Each row is a point on a tangle of strands that fork, close into loops and nearly touch. The rows are in no order.
(in the rows, 128 means zero)
Points whose rows are less than 143 apart are linked; no others are. Some points are linked to none.
(806): [130 159  72 112 109 136 149 126 158 145 121  66 115 159 112  85 102 130
 102 127  87  71 136 130 111 127  85 133 159 193 172 122  88 125]
(331): [121 117 120 142 166 138 134 164 145 101  90 115 122 156 119  84 150 113
 168  96 103 200 134 133 123  77 219 155 104  83 115 147 162  91]
(1088): [161  70 126 116 105 142 117  91 121 149 156 129 176 170 141 113 147 132
 183  99 125 154 107 121 144  73 128 139 117 115 115 107 136 117]
(1916): [127 105 155 159 213  96 143 110 109 118  86 159 128 107 148 155 147  96
 102  90 112 116 152 143 180 150 150 113 112 101  74 116 110 105]
(1601): [106 163 103 139 165 104 146 176 117 110  85 162 130 128 133  68  74 120
  59 108 163 154 112 162 154 136  84  73 127 163 150 191 105 162]
(166): [136 139 102 140 148 130 181 177  97 136 101 144  78 147 147 151 113 129
  59 128 140  85 122 125 121 172 125 107 150 132 150  98 113 108]
(1700): [ 94 130 136 144 179 176 143 101 111 149 141 103 126 108 129 151 207 123
 125 131 113 162 148 138 137  74 142 155  93  69  82 126 120 151]
(1469): [104 142 134 126 140 117 147  92 140 137 139  92  93 116  91 161  88 157
  90 128 122 167 120 125 164 206  91 127 141 161  87 171  86 157]
(1325): [156 141  73 123 113 150 164 204 152 132  81 121  70 167 161  92  85 110
 103 118 117 124  79 129  91 131 172 120 154 163 165 119 130  66]
(1217): [173 150 105  93  96  93 149 149 138 112  89 172  82 159 186  65 119 113
 137  99 135 142 116 110 149 167 153  63 169 137 190 162 147 125]
(1051): [151 132 108 132  87 135 163 123 135 144 166 107 109 125 151 148 125 150
 105 176 188 104 124 112 104 153  42 122 158 167 172 106 100 149]
(1000): [143 132 135 145 121 140 152 112 112 135 133 104 117 116 139 186 114 134
 105 177 158  86 136 126 113 196  53 132 166 162 119  95  88 121]
(1323): [ 89 109 131 145 138 158 162 108 172 134 137  85 104 130  76 138 120 140
  66 139 166 117 123 151 111 142  79 173 152 170  87 151  97 140]
(995): [117 130 139 150 196  92 130 133  53 135  82 139 108 175 109 140  97 111
  66  88 135 141 133 125 184 206 103 131 159 138 105 125 114 117]
(1802): [123 202 134 130 158  78  63 184  93  81  59 148 133 152 125  71  81  81
 114 122 133 188 117 136 132 180 149 112 160 138 150 164 139 124]
(1533): [ 79 135 128 100 110  79 114 127 150 116 142 155 161 114 113  94  97 136
 117 104  99  95 143 146 153  90 130  90 111 123 150 136 127 141]
(645): [164 134  93 103 105 112 142 203 114 101  76 175  73 174 176  45 121 107
 141  88 145 181 105 139 132 126 177  78 154 110 164 144 165 116]
(1439): [101 191 162 144 171 128 103 165 147 135  96  87 108  95 112 185  88 113
 119 152 114 165 107 139 116 193 171 147 147 139 114 158 130  98]
(1846): [104 120 167 120 129 116  60  96  88 159 156 160 214 116 135 162 120 126
 160 114  92 136 118  99 112  78 162 145  84  90 131 129 164 132]
(1179): [184 127 131 101  78 169 108  74 116 131 171 105 147 116 120 114 151 138
 172 155 119 129 142 114 127 120  53 118  92 149  88 125 104 194]
(1498): [119  99 150 131  81 192 114  85 175 106 151 127 176  96 148 105 173 127
 165 144  95  83 182 145 107  56 130  95  99 114 112 103 121 114]
(740): [ 99 147 137 154 129 189 130 151 160 152 119  85 161 132 112 160 119 127
 110 177 136 100 109 147  65 121 104 172 153 155 137 114 121  93]
(234): [160 126 117 132  88 191 160 110 195 123 155  89  81  89 146 148 157 147
 140 176 128 101 129 131  94 142 106 120 132 151 100 105  85 124]
(1470): [139 128  92  86  93  89 141 147 144 108 105 100  80 182 160  61 119 112
 153  99  74 119 136 143 153 130 150  72 170 138 150  89 121  84]
(983): [ 48 146 160 138 105 107 103 165 108  93 132 132 177 144 105  94 113 128
 131 150 136 136 156 131 101  75 161 141 107  77 166 126 177 125]
(489): [157 145  83 128  91 172 146 218 104 110  64 159 100 182 187  31 125 117
 136 102 137 144 119 147  97  89 189  86 148 111 203 129 172 104]
(1458): [174 120 120 112 100 151 106  79 119 119 120 141 172 146 151  83 172 128
 210 114  81  94 166  96 130  96 188 147 113  94 153 133 164 120]
(531): [133 120 102 112 109 170 136 121  93 151 177  95 102 151 102 143 175 159
 161 135 125 157 119 108 120  96 134 165 107  84 127 102 144 167]
(1744): [ 51 143 158 119 140  81 107 106 179  87 130 123 158  86  96  81 117 125
 117 127 102 128 147 167 147  97 153 117 104 122  91 166 117 149]
(379): [187  72 141 142 177 110 126 106 112 132 107 158 133 126 164 186 149 103
 151  95 112 120 141 113 155 167 144 113 125 129  89  89 111  69]
(1270): [ 96 142 120 109  96 168 129 132 181 130 158 105 134 113 129 121 140 147
 156 122  79 147 133 147 125  70 165  89 100 107 143 130 128 122]
(897): [223  96 126  98  58 155  98 109 124 142 156 136 164 136 170 135 133 141
 235 142 115 126 123 106 119 134  93  98 129 157 154  96 137 102]
(1833): [186 146 131 136 187 139  92 130  83 154  77 148 153 174 155 152 171  88
 170  94  81 139 116 100 132 175 161 137 156 122 149 116 149  73]
(1429): [114 103 146 140 129 124 143 148 130 132 144 174 142  95 115 182 134 146
 118 141 167  86 123 127  96 114 145 154 108 108 136 111 156 127]
(320): [110  99 177 134 135 103  69  53 120 162 162 151 173  66 139 156 143 130
 145 135 122 160  97 108 114  85 132 190  87 101  47 162 132 184]
(182): [191 107 145 121 138 118 108  88  53 124 149 147  95 105 101 201 120 140
 166 137 103  97 162  80 125 202 102 162  97 141  52  87 130 139]
(982): [154  93 129 103 114  68 129 100 116 121 153 151  94 136 120 159 116 146
 158 110 150 183  96  80 155 157 137 152 129 111 103 140 147 146]
(1726): [101 118 146 108 151  90 107  73 154 100 153  75  92  96  67 125 129 134
 142 131  87 165 155 134 156 161 138 159 109 145  30 155  94 148]
(425): [136 133 111 137 159 181 154 134  91 162 142 120 111 123 137 173 205 136
 147 131 126 157 125 111 124  93 165 158 102  59 138 123 151 149]
(823): [ 87 149 100 136 130 113 156 150 180 126 113 138 129 119 115  80  84 137
  63 124 161 119 125 155 136 105  81 106 130 183 171 194 114 162]
(1694): [ 67 143 136 106  91 103  96 120 172 144 173 106 161 102 102 145  86 142
 115 147 133 130 127 161 120  98  54  95 126 170 137 133 105 141]
(1345): [175 151 129 118 148 101  72 120 106 132  83 164 160 191 132 103 124  88
 154  89 109 152 108  93 139 174 144 132 169 143 163 144 157  98]
(227): [138  83 110  91  84  91 135 110 130 132 197 193 107  91 115 129 130 180
 118 111 151  70 137 110 129 101 121 125  84 138 140 109 129 184]
(498): [108 183 106 120 136 109 134 173  67 105  99 112 102 171 119  82 155 114
 110 137 124 120 138 125 129 139 143 125 155  86 179 113 146 137]
(1877): [159 182 122 124 134 171 121 144 113 147 109 120 133 108 164 178 164 118
 173 154  81 105 125 101 108 150 171 105 137  90 182 120 146 103]
(1711): [146 103 193 164 164 106 110  71 102 128 127 148 163  98 138 176 138 109
 126 146 166 111 139 115 141 179 106 157 137 137  72 116 110 134]
(1485): [162  63 137 141 130 137 110  83 131 139 136 151 219 159 143 106 141 117
 145 112 155 112 119 113 125  86 100 161 122 147 128 129 132 112]
(1137): [113  79 123 118 121 128 152 112 126 139 169 133 111 125 147 143 164 139
 124 107 117 141 134 160 160  84 104  76  97  93  82  65  91 137]
(850): [161  79  95 120  73 161 153 150 125 133 136 139 122 197 148  86 156 151
 171 109 131  99 138 123 110  69 167 135 133 108 185  81 162  96]
(725): [ 57 118 146 136 125 180 131 116 190 117 148 104 136 109  77 118 157 132
 107 146 129 107 140 162  76  68 149 158 111 116  99 142 134 130]
(73): [211  79 126 124 138 124 121  99  73 129 131 159 116 141 140 179 153 132
 172 125 112  81 144  87 120 193 115 140 129 137  95  75 125 100]
(1190): [124 137 153 161 125 108 105 184 148  87  88 141 168 137 153  90  91  93
 135 146 167 165 117 151 118 119 119 102 145 129 150 124 137  82]
(980): [120 110 119 135 133 154 134  96 115 123 142  91 129 142  77 128 155 133
 131 135 113  80 154 137 115 120  97 169 127 132  86  90 112 132]
(1696): [173 119 143 111 113 126 107  93  92 106 164 110  95  97  73 149 130 136
 179 157  97 113 166 101 111 158 109 163  84 135  37 101 137 168]
(140): [159 123 132 113  89 162 118  96 141 117 157 110  95  88  57 147 103 148
 138 154  94  75 158 126  80 155  83 142  87 193  47 122 112 169]
(1637): [125 127 144 151 132 127 124 151 143 145 120 136 170 142 118 157  84 123
  99 141 198 166  83 131 114 138  78 152 151 159 153 161 138 125]
(1361): [139 131 145 176 198 125 127 168  76 129  52 155 142 155 132 130  74  92
  57 101 162 123 131 150 133 197  98 123 164 171 116 130 106  94]
(1317): [108 101 148 145 179  99 148 103 116 131 125 140 136 113 166 129 172 106
 109 103 110 144 143 153 187  93 121  87  99  79  72  97  93 125]
(393): [124 144 120 140 125 136 169 149 176 110 119 125  83  68 149 160 133 128
 108 147  94  60 140 141 102 139 164  95 117 124 122  90 100 103]
(1941): [115 120 135 148 149 182 144 159 132 155 129  95 123 151 125 197 133 133
 115 152 150 138 100 148 101 136 111 166 138 110 105  92 125  87]
(1605): [124 129 124 134 168 122 169 124 147 128 119 145 101  97 164  99 171 133
 108 112 158 202 100 125 174 106 166 124  93  83 104 197 126 183]
(1585): [130 116 189 165 186 100 107 115  65 141 107 154 142  92 128 218 116 106
 118 139 140  75 153 127 144 209 130 148 150 133  96 102 141 107]
(1108): [ 91 141 141 136 135 118 112 137 126 124 132  98 168 159  83 101 108 121
 113 146 176 180  97 135 129 119 105 179 145 126 135 171 139 147]
(486): [149  92 148 124 133  67 154  74 166 100 128 185 132  90 166 107 139 128
 124 111 139 137 117 110 179 128 147  99 104 113 102 161 117 155]
(1089): [126 150 130 107 107  92  75  80 103 138 145 118 192 131 106 118 105 121
 155 124 102 103 140 116 148 131  68 115 137 160 150 128 110 148]
(1684): [172 142  86 112 106 155 172 141 126 148 133  85  40 145 141 169 112 147
 115 137  98 105  99  90 104 205 129 139 150 157 134  94 104 101]
(108): [144  80 107 119  73 162 137 151 129 124 172 137 112 148 133 145 155 161
 172 144 128  94 139 121  83  80 143 141 111  99 151  49 153 105]
(1092): [152  93 104 100  34 174 118 119 163 128 188 147 129 130 127  95 127 176
 176 127 109  65 173 128  92  54 159 140  92 128 163  91 154 139]
(868): [ 63 154 118 128 159 126 147 153 140 115 125 153 105  87 123 107 158 136
 102 113  99 129 153 147 145  79 192 104  80  76 136 155 139 162]
(184): [ 86 119 159 114 124  93  99  54 173  95 155 107 155  93  91  82 138 126
 136 139 119 142 133 134 146 105 124 157 109 138  63 173 106 179]
(784): [133 157 175 157 205  97  98  85 111 135 112 123 132  81 129 168 151  96
 153 130 125 170 143 101 153 158 169 184 121 107  83 163 131 145]
(985): [166 153 135 122 135 101  93  80 104 123 111 143 178 139 112 120 126 115
 149 124 123 101 120  81 137 174 113 152 159 146 151 150 136 140]
(17): [128  83 152 139 146 150 134 109 139 164 151 142 155 117 128 202 118 139
  97 126 193 163  89 136 129 149  76 152 126 144  93 150 118 132]
(860): [ 84  95 174 144 126 183 103  83 171 139 147 146 179  86 105 150 159 121
 114 142 156 111 121 151  81  68 115 153 110 124  92 148 134 125]
(727): [175  91  73 108  84 159 146 138 133 152 128  99 122 202 136  99 125 137
 161 107 110  94 120 123 105  97 106 133 161 164 173  77 130  80]
(1025): [105 133 166 156 174  90 138 166  64 136 101 163 100 102 123 201  99 118
  78 131 167 103 135 137 140 197 135 137 141 110 114 114 151 112]
(767): [174  91  75  95  65 167 134  97 152 139 183 136 120 127 119  66 135 166
 150 109 108  50 169 129 129  68  98 117  95 171 134 102 113 174]
(838): [ 89 135 169 153 161 152 108 108 129 144 133  97 120  81  73 199 130 125
 116 153 130 108 140 150 112 162 124 181 137 139  67 133 131 133]
(461): [130 126 145 156 145  84 119 173 150  81  71 177 147 120 147 113  69  92
 105 122 150  98 130 146 108 143 137 101 152 157 137 111 134  75]
(575): [175 148 139 138 172 140 147  74 138 132 101 132 117  84 130 172 144 131
 125 123 101 121 135  96 152 216 137 125 141 153 108 171  99 133]
(1229): [106 124  85 115 112 126 160 184 127 141 134  80  98 197 120  89 102 131
 104 118 139 165 104 151 137 101 105 111 148 135 162 102 119 111]
(168): [ 74 162 132 161 131 149 154 183 150 122 100  95 124 117 122 120  97 111
  66 177 154  77 118 160  72 123 123 153 149 159 151 126 124 109]
(151): [ 91 139 142 157 154 191 124 151 165 130 103 122 172 129  83 131 128 122
 126 125 110 130 114 139  79  87 181 177 114 120 133 158 161 103]
(1338): [177 101 134 110 103  74 132 125 145 112 129 161 103 143 156 152  99 133
 157 103 146 178  95 100 151 176 133  90 151 142 141 127 137  92]
(931): [185 118  82 112 110 160 126 160 124 171 101 132 148 191 183 122 116 112
 145 113 105  77  99 114  84 126 108 109 172 180 212 111 139  50]
(1614): [120 117 126 130 118  70 171 146 120 101 128 161  69 144 114 131  94 150
  81 133 195 149 114 106 136 175 121 133 141 128 139 138 132 143]
(500): [100 137 149 151 188 104 145 131 109 131  93 130  98 122  99 149  74 131
  58 104 147 164 126 137 171 211 122 135 137 152  87 173 110 133]
(440): [109  90 101 107  87 143 132  79 162 117 184 135 121 111 100  69 159 165
 112 114 123  78 165 141 131  55  97 133  89 148  98 121 107 193]
(1360): [123 122 105  97 114 101 149 100 126 139 168 126  88 126 112 143 105 169
 107 108 111 152 119 119 178 165  89  86 119 149 112 135  89 168]
(1262): [200  94  89  75  67 128 137 104 137 133 160 152  76 125 150 106 138 164
 192  91  90 101 141 108 155 120 155  74 114 138 138  99 134 151]
(248): [102 178 118 148 155 132 111 206  82  74  50 174 134 105 129  76 107 100
 103 122 126 107 148 154  86 112 190 116 115 106 155 141 165 121]
(477): [ 95 121  96 149 133  98 182 165 157 109 112 154  85 119 111  91  75 141
  46 128 166  56 139 140 110 126 104 131 135 186 160 137 115 134]
(1020): [117 125 103 145 103 140 133 187 139 124 104 150 173 158 146  73  94 122
 105 126 146  77 143 141  82  61 118 124 131 147 211 126 152  92]
(1012): [130 156 115 114  80 148 128 165 134 128 157  84 101 137 123 159 124 143
 151 188 142 135  98 111  81 143 118 152 149 115 172  93 136 115]
(134): [ 90 165 175 180 165 100 132 162 117  84  83 121 121  91 119 116 103 104
  84 171 199 147 128 154 131 185 136 139 153 123 115 166 132 142]
(1831): [158 126  94  92 106  90 148  83 106 124 137 168 110 149 140  58 162 142
 128  97 122  95 130  90 178 125 154 130 125 112 152 165 139 192]
(1722): [155 133 118  94 106 124 107 122 138 154 145 144 119  85 114 205  88 143
 142 112  71  81 117 112 117 170 127  92 112 163 123 118 121 112]
(846): [ 59 159 175 163 193 123 104 149 131 142 104  79 106  97  73 185  90 109
  93 136 121 131 140 171 138 178 165 181 144 143  71 139 137 112]
(626): [113 139 162 114 131 139 116  79 129 130 169 101 105  56 136 177 183 127
 144 160 123 162 151 143 146 125  89 102  93  96  49 119  92 168]
(283): [170 126  98 102  84 185 154 113 157 135 185 125  67  81 124 140 155 171
 136 137 101  92 138 126 117 123 115  91  95 141 108 103 101 186]
(104): [128 175 133 127 145 131 123 166 158 120 103 131 128 106 125 154 102 120
 127 135 135 177  87 127 122 154 168 121 134 115 151 182 149 123]
(226): [ 97 133 146 138 109  75 106 144 146  78 110 105 160 171 134  67 103  97
 147 139 127 139 156 155 134 109 119 106 155 122 153  91 118  80]
(1156): [ 90 105 132 138 147 132 144 142 163 144 132 179 167 112 141  99 117 131
  73 100 173 151  96 162 142  57 119 104  91 132 122 186 126 157]
(655): [119  93 168 127 107 159  74  73 129 153 173 143 186  95 141 162 161 136
 186 138 107 172 125 106  89  52 152 162  67  83  79 138 158 132]
(615): [ 97 137 109 120  68 173 121 149 162 156 151  88 181 178 144  76 105 144
 143 123 126 170 128 153 118  50 114 105 136 140 209 162 142 120]
(724): [121 116 129 152 123 142 134 119 156 117 113 142 190 130 124 100 134 119
 117 133 153  71 151 138 104  83 104 145 135 146 161 130 132 115]
(328): [122 128 132 130 111  83 145 161 156 108 117 170 122  90 158 153  91 116
  96 142 129  52 141 139 111 142 134  77 142 150 156  92 120  95]
(15): [118 160 109 131 161  90 127 183  82  84  73 146  85 155 121  63  87 118
  81 105 161 201 107 141 157 176 129 109 144 132 124 180 128 143]
(535): [ 94 139 114 102 121  85 116 140  87 127 126 202 145 138 143  69 125 135
 111  90 124 126 124 115 153  66 184 118  85  74 170 169 180 175]
(674): [129 168  79 149 103 188 141 209 134 112  67 117 145 167 170  25 103 114
 100 128 126 108 134 157  81  71 149 109 142 148 205 147 142 101]
(702): [116 130 117 136 193 119 127 126 133 123 113 101 111 122 127 132 164 107
 178  90  51 173 174 129 146  78 201 139 104  85  96 124 138  84]
(824): [ 87 113 177 143 159 128 117  87 121 127 142 130 137  63 142 181 175 108
 116 147 110 112 170 161 147 109 112 100 101  92  58  89  99 128]
(1263): [113 149  94  93 106 128 158 135 134 145 172 109  91 132 127 104 147 166
 110 120 136 143 109 128 166 116 120  97 124 114 167 140 105 187]
(417): [201 117  98 119 143 157 133 146  95 163  98 148 136 178 162 160 151 115
 141 104  96  91  98  95 111 183 129 120 169 158 167 111 133  69]
(1505): [157 117  88 140 129 160 193 154 173 133 106  81  61 167 149 135 103 132
  93 127 127 136  89 121 114 163 137 131 152 161 115 112  94  77]
(1126): [111  82 126 125 135 118 123 113 115 168 139 173 207 151 160  84 130 123
  95  79 138 147 102 147 155  35 119 106  93 113 130 152 132 142]
(1661): [141 104 159 168 154 121 103 157 121  97  89 155 174 163 160 120 134  90
 164 131 142 166 121 131 126 116 152 133 138  96 127  89 147  61]
(1232): [159 129 111 110 121 134 124  96 145 127 130 119  93  86  65 174  90 149
 146 114  68  71 134 103 100 181 142 149 118 181  81 137 124 127]
(1692): [ 99 113 102  96  54 171 112 112 156 163 201  84 148 161 125  78 128 170
 150 115 131 164 143 154 128  31  91 113 114 140 170 137 120 165]
(914): [128 158 120 107 141  99 116 111  78 107 114 108 133 170 128  69 179 110
 156 122  95 137 154 116 163 120 151 127 141  81 150 123 138 143]
(1133): [ 89 158 184 176 167 101 115 131  88 119 103 136 176 111 128 133 125  85
  86 165 178 107 131 152 145 158  86 129 157 132 127 132 128 149]
(415): [164  68  97 126 127 117 142 124 121 163 139 154 172 173 138 120 119 132
 107  83 166 108 113 129 139  95  65 119 137 176 168 132 120 114]
(525): [117 160 194 185 158 118  80 138 122 126  98 115 191 123 127 169 100  92
 136 179 166 122 126 136 114 177 107 153 179 154 140 110 127  95]
(1862): [107 113 165 158 166 172 121 142 156 149 127 120 149 123 124 185 137 113
 116 135 164 193  96 158 125 124 122 152 118 102  88 134 124 104]
(1116): [ 88 140 135  82  81  91  77 104 143 125 175 110 168 121 106 113  90 140
 161 126  87 140 137 144 150  91 102  89 112 138 137 124 118 140]
(720): [191 103 108  87  99 105  99 107 123 158 121 173 170 182 150  99 122 118
 177  75 124 146  98  93 149 122 143 124 150 140 175 160 168 112]
(1208): [122 162 133 158 150 156 149 151 124 161 104  70 126 135 148 168  89 110
  75 163 144 112 114 142 120 188  66 128 176 170 141 119  85 105]
(369): [159 151 140 123  68 164 106 117 153 126 149  98 167 106 162 145 134 133
 191 186 111 115 129 121 100 134  83  93 137 142 162  94 113 108]
(769): [143 120 135 146 182 149 182 106 148 147 118 134  80  79 147 196 140 142
  89 109 127 154 131 124 159 184 132 122 113 126  74 158 100 130]
(141): [150 138 100  79  88 111 110  76  80 133 153 105 124 154 129  58 172 143
 182 102  73 136 149 102 180 101 157 130 114  91 142 136 138 181]
(88): [163 135 111 122 158 150 159 159 126 147 126 145  76 114 155 193 167 134
 169 123 137 171 107  98 119 128 187 139 115  75 150 131 167 115]
(1939): [ 70 175 130 133 152 134 142 128  99 131 126 108 154 114 113 113 157 120
  91 146 112  95 143 150 151 119 108 106 125 101 145 138 108 174]
(1560): [ 68 161 157 153 167  92  98 171  83  86  93 155 157 119 106  96 115  99
 117 133 119 126 156 145 120 105 176 134 110  80 133 125 160 121]
(1019): [107 119 152 135 200  78 131  67 111 116 123 104  90  98 114 138 154 119
 120 114 107 162 163 115 182 157 150 176 113 113  33 159 104 155]
(1071): [160 158 159 170 189 134  96 124 145 130  86  94 149 152 139 148 109  94
 126 123 123 190 112 137 165 199 126 122 162 153 108 134  89  84]
(1275): [147 111  85 132 123 162 154 179 170 120  91 115  99 180 134  77 123 130
 150 101 112 159  98 138 107  88 204 138 136 122 150 136 155  77]
(410): [145 126 115 123 106 152 113 143 103 166 153  92 142 177 110 177 118 135
 148 148 144 153  86 111 109 141  84 162 150 129 149  97 132 109]
(1187): [ 91 160 144 140 120  75 159 136 141  90 125  98  94 123 108 117 100 130
  93 178 174 133 132 128 135 183 112 138 162 136 130 144 110 146]
(1079): [177 165 146 150 173 155 111  85 151 126  93  94 151 116 137 140 164  98
 170 134  84 145 130 106 151 183 145 133 157 140 118 149 106 109]
(1155): [123  91 125 144 120 152 141  89 142 154 146 134 181 108 111 131 145 138
  93 145 180  57 148 131 101  91  34 150 133 183 141 138 113 155]
(1059): [143  98 180 178 157  96  96 111 127 108 113 136 186 152 125 138 120  97
 142 150 171 116 137 124 120 158  89 162 165 158 113  86 120  80]
(242): [110 103 110 124 104 150 158 150 153 139 163  84 102 158 140 120 150 139
 121 127 125 146 130 164 139  83  97  90 133 118 122  66 100 115]
(1863): [115 100 161 160 151 124  99 109 121 121 121 111 180 164 124 118 152 101
 165 119 116 177 130 135 138  86 146 155 120  93  97  98 132  92]
(1287): [ 86 125 174 154 121 122  78 110 130 106 130  93 207 158 128 101 121 104
 159 141  96 137 160 152 129  91 109 102 134 120 131  76 108  83]
(1241): [ 90 142 101  94  77 151 134 110 155 108 172  68 122 127 101  58 154 157
 135 150  88  81 175 155 120  88 106 124 119 137 135 112  98 166]
(1389): [128 113 133 138 135 114 181 139 153 117 132 166  91 111 144 123 133 147
  84 126 209 184  91 122 154 143 129 121 115 111 122 177 130 170]
(871): [ 83 159 125 119 144 134 151 155 171 105 133  56  69 113  92 138 144 137
 127 171 125 164 130 144 104 140 177 174 129 105 104 151 127 121]
(69): [143  94 144 129  95 163 140 146 123 152 180 151 159 112 178 175 178 140
 145 145 171 139 110 139 116  93 100  87 108  96 158  87 127 117]
(1180): [141 159 107 116  96 119 129 165 135 129 122 136 114 142 134 133 107 136
 136 140 143 134  92 104 104 143 152 131 152 125 187 142 155 117]
(789): [137 145 123 145 118 181 124 145 133 146 101 118 211 169 171  86 132 114
 145 112 114 151 124 140 129  78 124  87 137 122 195 148 140 104]
(863): [179  66  91  87  72 154 137 100 133 173 166 137 133 166 156  88 135 158
 178  70 118 134 121 126 161  62 136  94 119 144 152 119 134 141]
(853): [130  83  98 110  96  83 120  96 123 153 155 158 173 166 148  68 117 141
 107  93 153 119 131 125 173  52  69 119 115 145 163 146 123 165]
(93): [155 120 142 124 170  68 110 103  93 136 125 135  97 143 153 150 138 105
 163 104 133 233 105  91 180 147 165 148 125  87  96 147 144 131]
(335): [ 99 143 133 138 154 115 148 149 179 116  94 107  82  82 128 179  81 115
  97 129  78  92 132 154 123 169 156 104 134 150  93 111  93  73]
(826): [ 49 123 160 109  85  96  94 120 134 112 172 131 168 121 116  95 124 149
 139 147 135 175 133 127 125  56 165 149  90  72 134 156 161 162]
(559): [169 109 148 135 105 174 126 131 162 136 138 130 153  96 177 193 156 127
 177 161 122 123 116 128 106 138 115  87 124 120 126  90 115  78]
(710): [ 85 136 178 165 145 181 112 113 162 150 120 114 172  82  93 184 129 120
 110 170 162  94 112 158  83 140 104 165 149 156 105 149 136 125]
(431): [172 124 119 130 107 148 158 107 126 108 137  86  69 119 129 166 134 143
 145 161 118 110 141 101 110 207 110 151 143 143  90  87  99 123]
(944): [105 121 101 103  82 153 137 130 123 159 192 103 122 151  97 121 144 170
 113 133 162 148 107 131 120  84  86 146 117 125 158 129 129 188]
(1569): [150 119  97  94 109 112 142 120 114 124 173 161  77  93 122 149 149 165
 142 111  98  84 148 107 137 124 147 107  89 113 125  98 133 167]
(1220): [161 102 132 130  91 130 116 112 148 119 144 140 146 104 106 168 106 143
 165 169 150  69 126  96  77 157 100 162 136 176 119 112 137 113]
(1387): [139 150 168 135 150 112  92  88 142 110 131 109 156 100 126 133 162 107
 197 159 120 191 133  89 126 133 178 180 119  92 117 161 153 136]
(1750): [169 122 105  78  71  71 137 121 137 101 122 130  59 170 151 100 123 129
 175 107 114 157 117 102 149 172 140  86 171 135 151 113 144 107]
(24): [111 150 111 121 170  91 124 166  34 131  94 152 110 190 102 120 132 106
  88 104 132 127 120 122 149 149 131 139 146  99 139 112 149 133]
(1423): [ 98 176 128 182 172 150 127 201  96  97  44 131 138 116 124  97  89  86
  71 151 136  67 132 172  81 138 157 145 145 150 138 122 139  95]
(1734): [118 150 147 154 191 108 125 190  84 141  65 136  68 119 123 205  81 107
  95 125 128 104 141 129 113 212 177 167 151 125 104 106 157  69]
(630): [117  86  94 117 105  93 171 127 151 123 168 177  86 124 103 113  99 172
  72 113 172  71 135 119 120 111 104 137 124 164 156 121 124 166]
(1599): [153 139 125 115 137  91 125 158 100 113  98 147 100 169 153  94 141 106
 157 104 142 208  98 116 158 139 172 111 146  83 147 152 163 122]
(1638): [139 153 105 148 187 127 125 207  59 117  41 173  77 145 136 132  67 108
  51  87 144 140 115 154 121 206 139 111 146 141 108 140 129 102]
(1367): [186 143  93 109 124 115 161  80 106 115 118 129  78 127 150 107 179 129
 150 110 100 107 147  82 167 179 143 100 142 112 136 136 115 158]
(1146): [123 172 133 120 184  80  93 148 101 121  93 136 100 129 115 154 117  95
 140 102  76 166 135 119 160 164 178 122 137 105 123 137 150 101]
(1330): [101 132 109 145 123 154 149 203 148 126 118 161 144 131 129  91 104 139
  91 115 158 137 106 163 110  70 143 103 106 120 168 151 147 127]
(813): [ 74 146 134 119 125 139 122 151 138 115 158  44 134 159  97 109 148 134
 133 162 135 195 121 152 123 113 129 148 137 101 129 133 123 132]
(1468): [127  95 110 125 141  88 139 123 134 100 109 131 110 169 101  92 117 122
 122  93 120 132 123 125 151 128 144 143 143 125 113 116 134 108]
(1188): [162 108 114 125  85 137 144  77 128 130 167 113 138 128 112 107 142 149
 129 152 166 101 148 106 120 130  38 140 135 172 123 125 101 178]
(610): [133 158 124 140 174 101 151 178  77 117  55 147  31 147 141 157  93 114
  66 115 133 146 139 114 125 240 160 139 162 123 114 130 141  92]
(1616): [118 122 121 106 127 111 109 142 111 147 141 175 142 127 125 146 123 134
 143  94  99 138 110 109 129  87 183 122  96  84 165 136 176 124]
(1895): [149 151 131  97  87 144 101  70 101 134 178 102 144  99 129  97 171 140
 181 149  95 142 144 110 149 108 114 124  92  93 108 141 126 203]
(1915): [165 135 109 121 154 146 172 135 116 159 137 124  69 107 163 202 169 144
 127 113 127 179 114 115 167 160 137  95 122  97 122 138 115 140]
(904): [103 121 169 110 105 134  75  62 133 135 179 127 144  64  85 148 143 139
 144 157 128 135 130 124 103 105 103 165  86 126  49 165 132 191]
(1138): [130 135 149 112  92 158 114  77 125 146 183 142 138  66  94 160 145 161
 121 161 166  96 118 111 100 117  85 150  96 146 104 161 133 216]
(1538): [ 90 125 125 118 143  91 152 137 104 131 150 196 121  99 137 113 150 143
  75 115 156 104 124 132 163  86 153 113  85  81 139 138 139 201]
(162): [116 161 123 117 100 143 140 106 156 134 156 126 130  71  96 149 125 158
 112 161 142  75 126 123 111 142 113 134 124 154 156 161 129 183]
(1383): [ 93 162  85  86  70 116 121 133 153 120 147  74 125 160 103  63 104 142
 128 140  85  71 164 137 119  89 115 126 145 160 186 117 112 135]
(1732): [150 137 144 123 124 164 112 107 131 140 152  98 134  85 162 180 182 127
 193 145  87 172 138 130 137 115 124  87 100  92 103 107 115 127]

A piece is two or more points that can be reached from each other along the links. Count, over all rows, the pieces, the separate loops (a circle has one, a figure eight two, a Y none), the forks (points with three links) and the tips (points with one).
pieces: 4
loops: 5
forks: 25
tips: 23

How many points has the smallest loop of links through each point below? Write - if it is on no loop.
(724): 8
(104): 10
(1190): 5
(931): -
(525): -
(645): 7
(234): 13

A fork is a point with three links, a tip a point with one. Leave the first point through the second and follow the links. Name the first fork or tip that comes.
(1025); (1585): (1605)
(1383); (1241): (1345)
(417); (931): (806)
(1605); (1389): (995)
(1722); (1232): (1317)
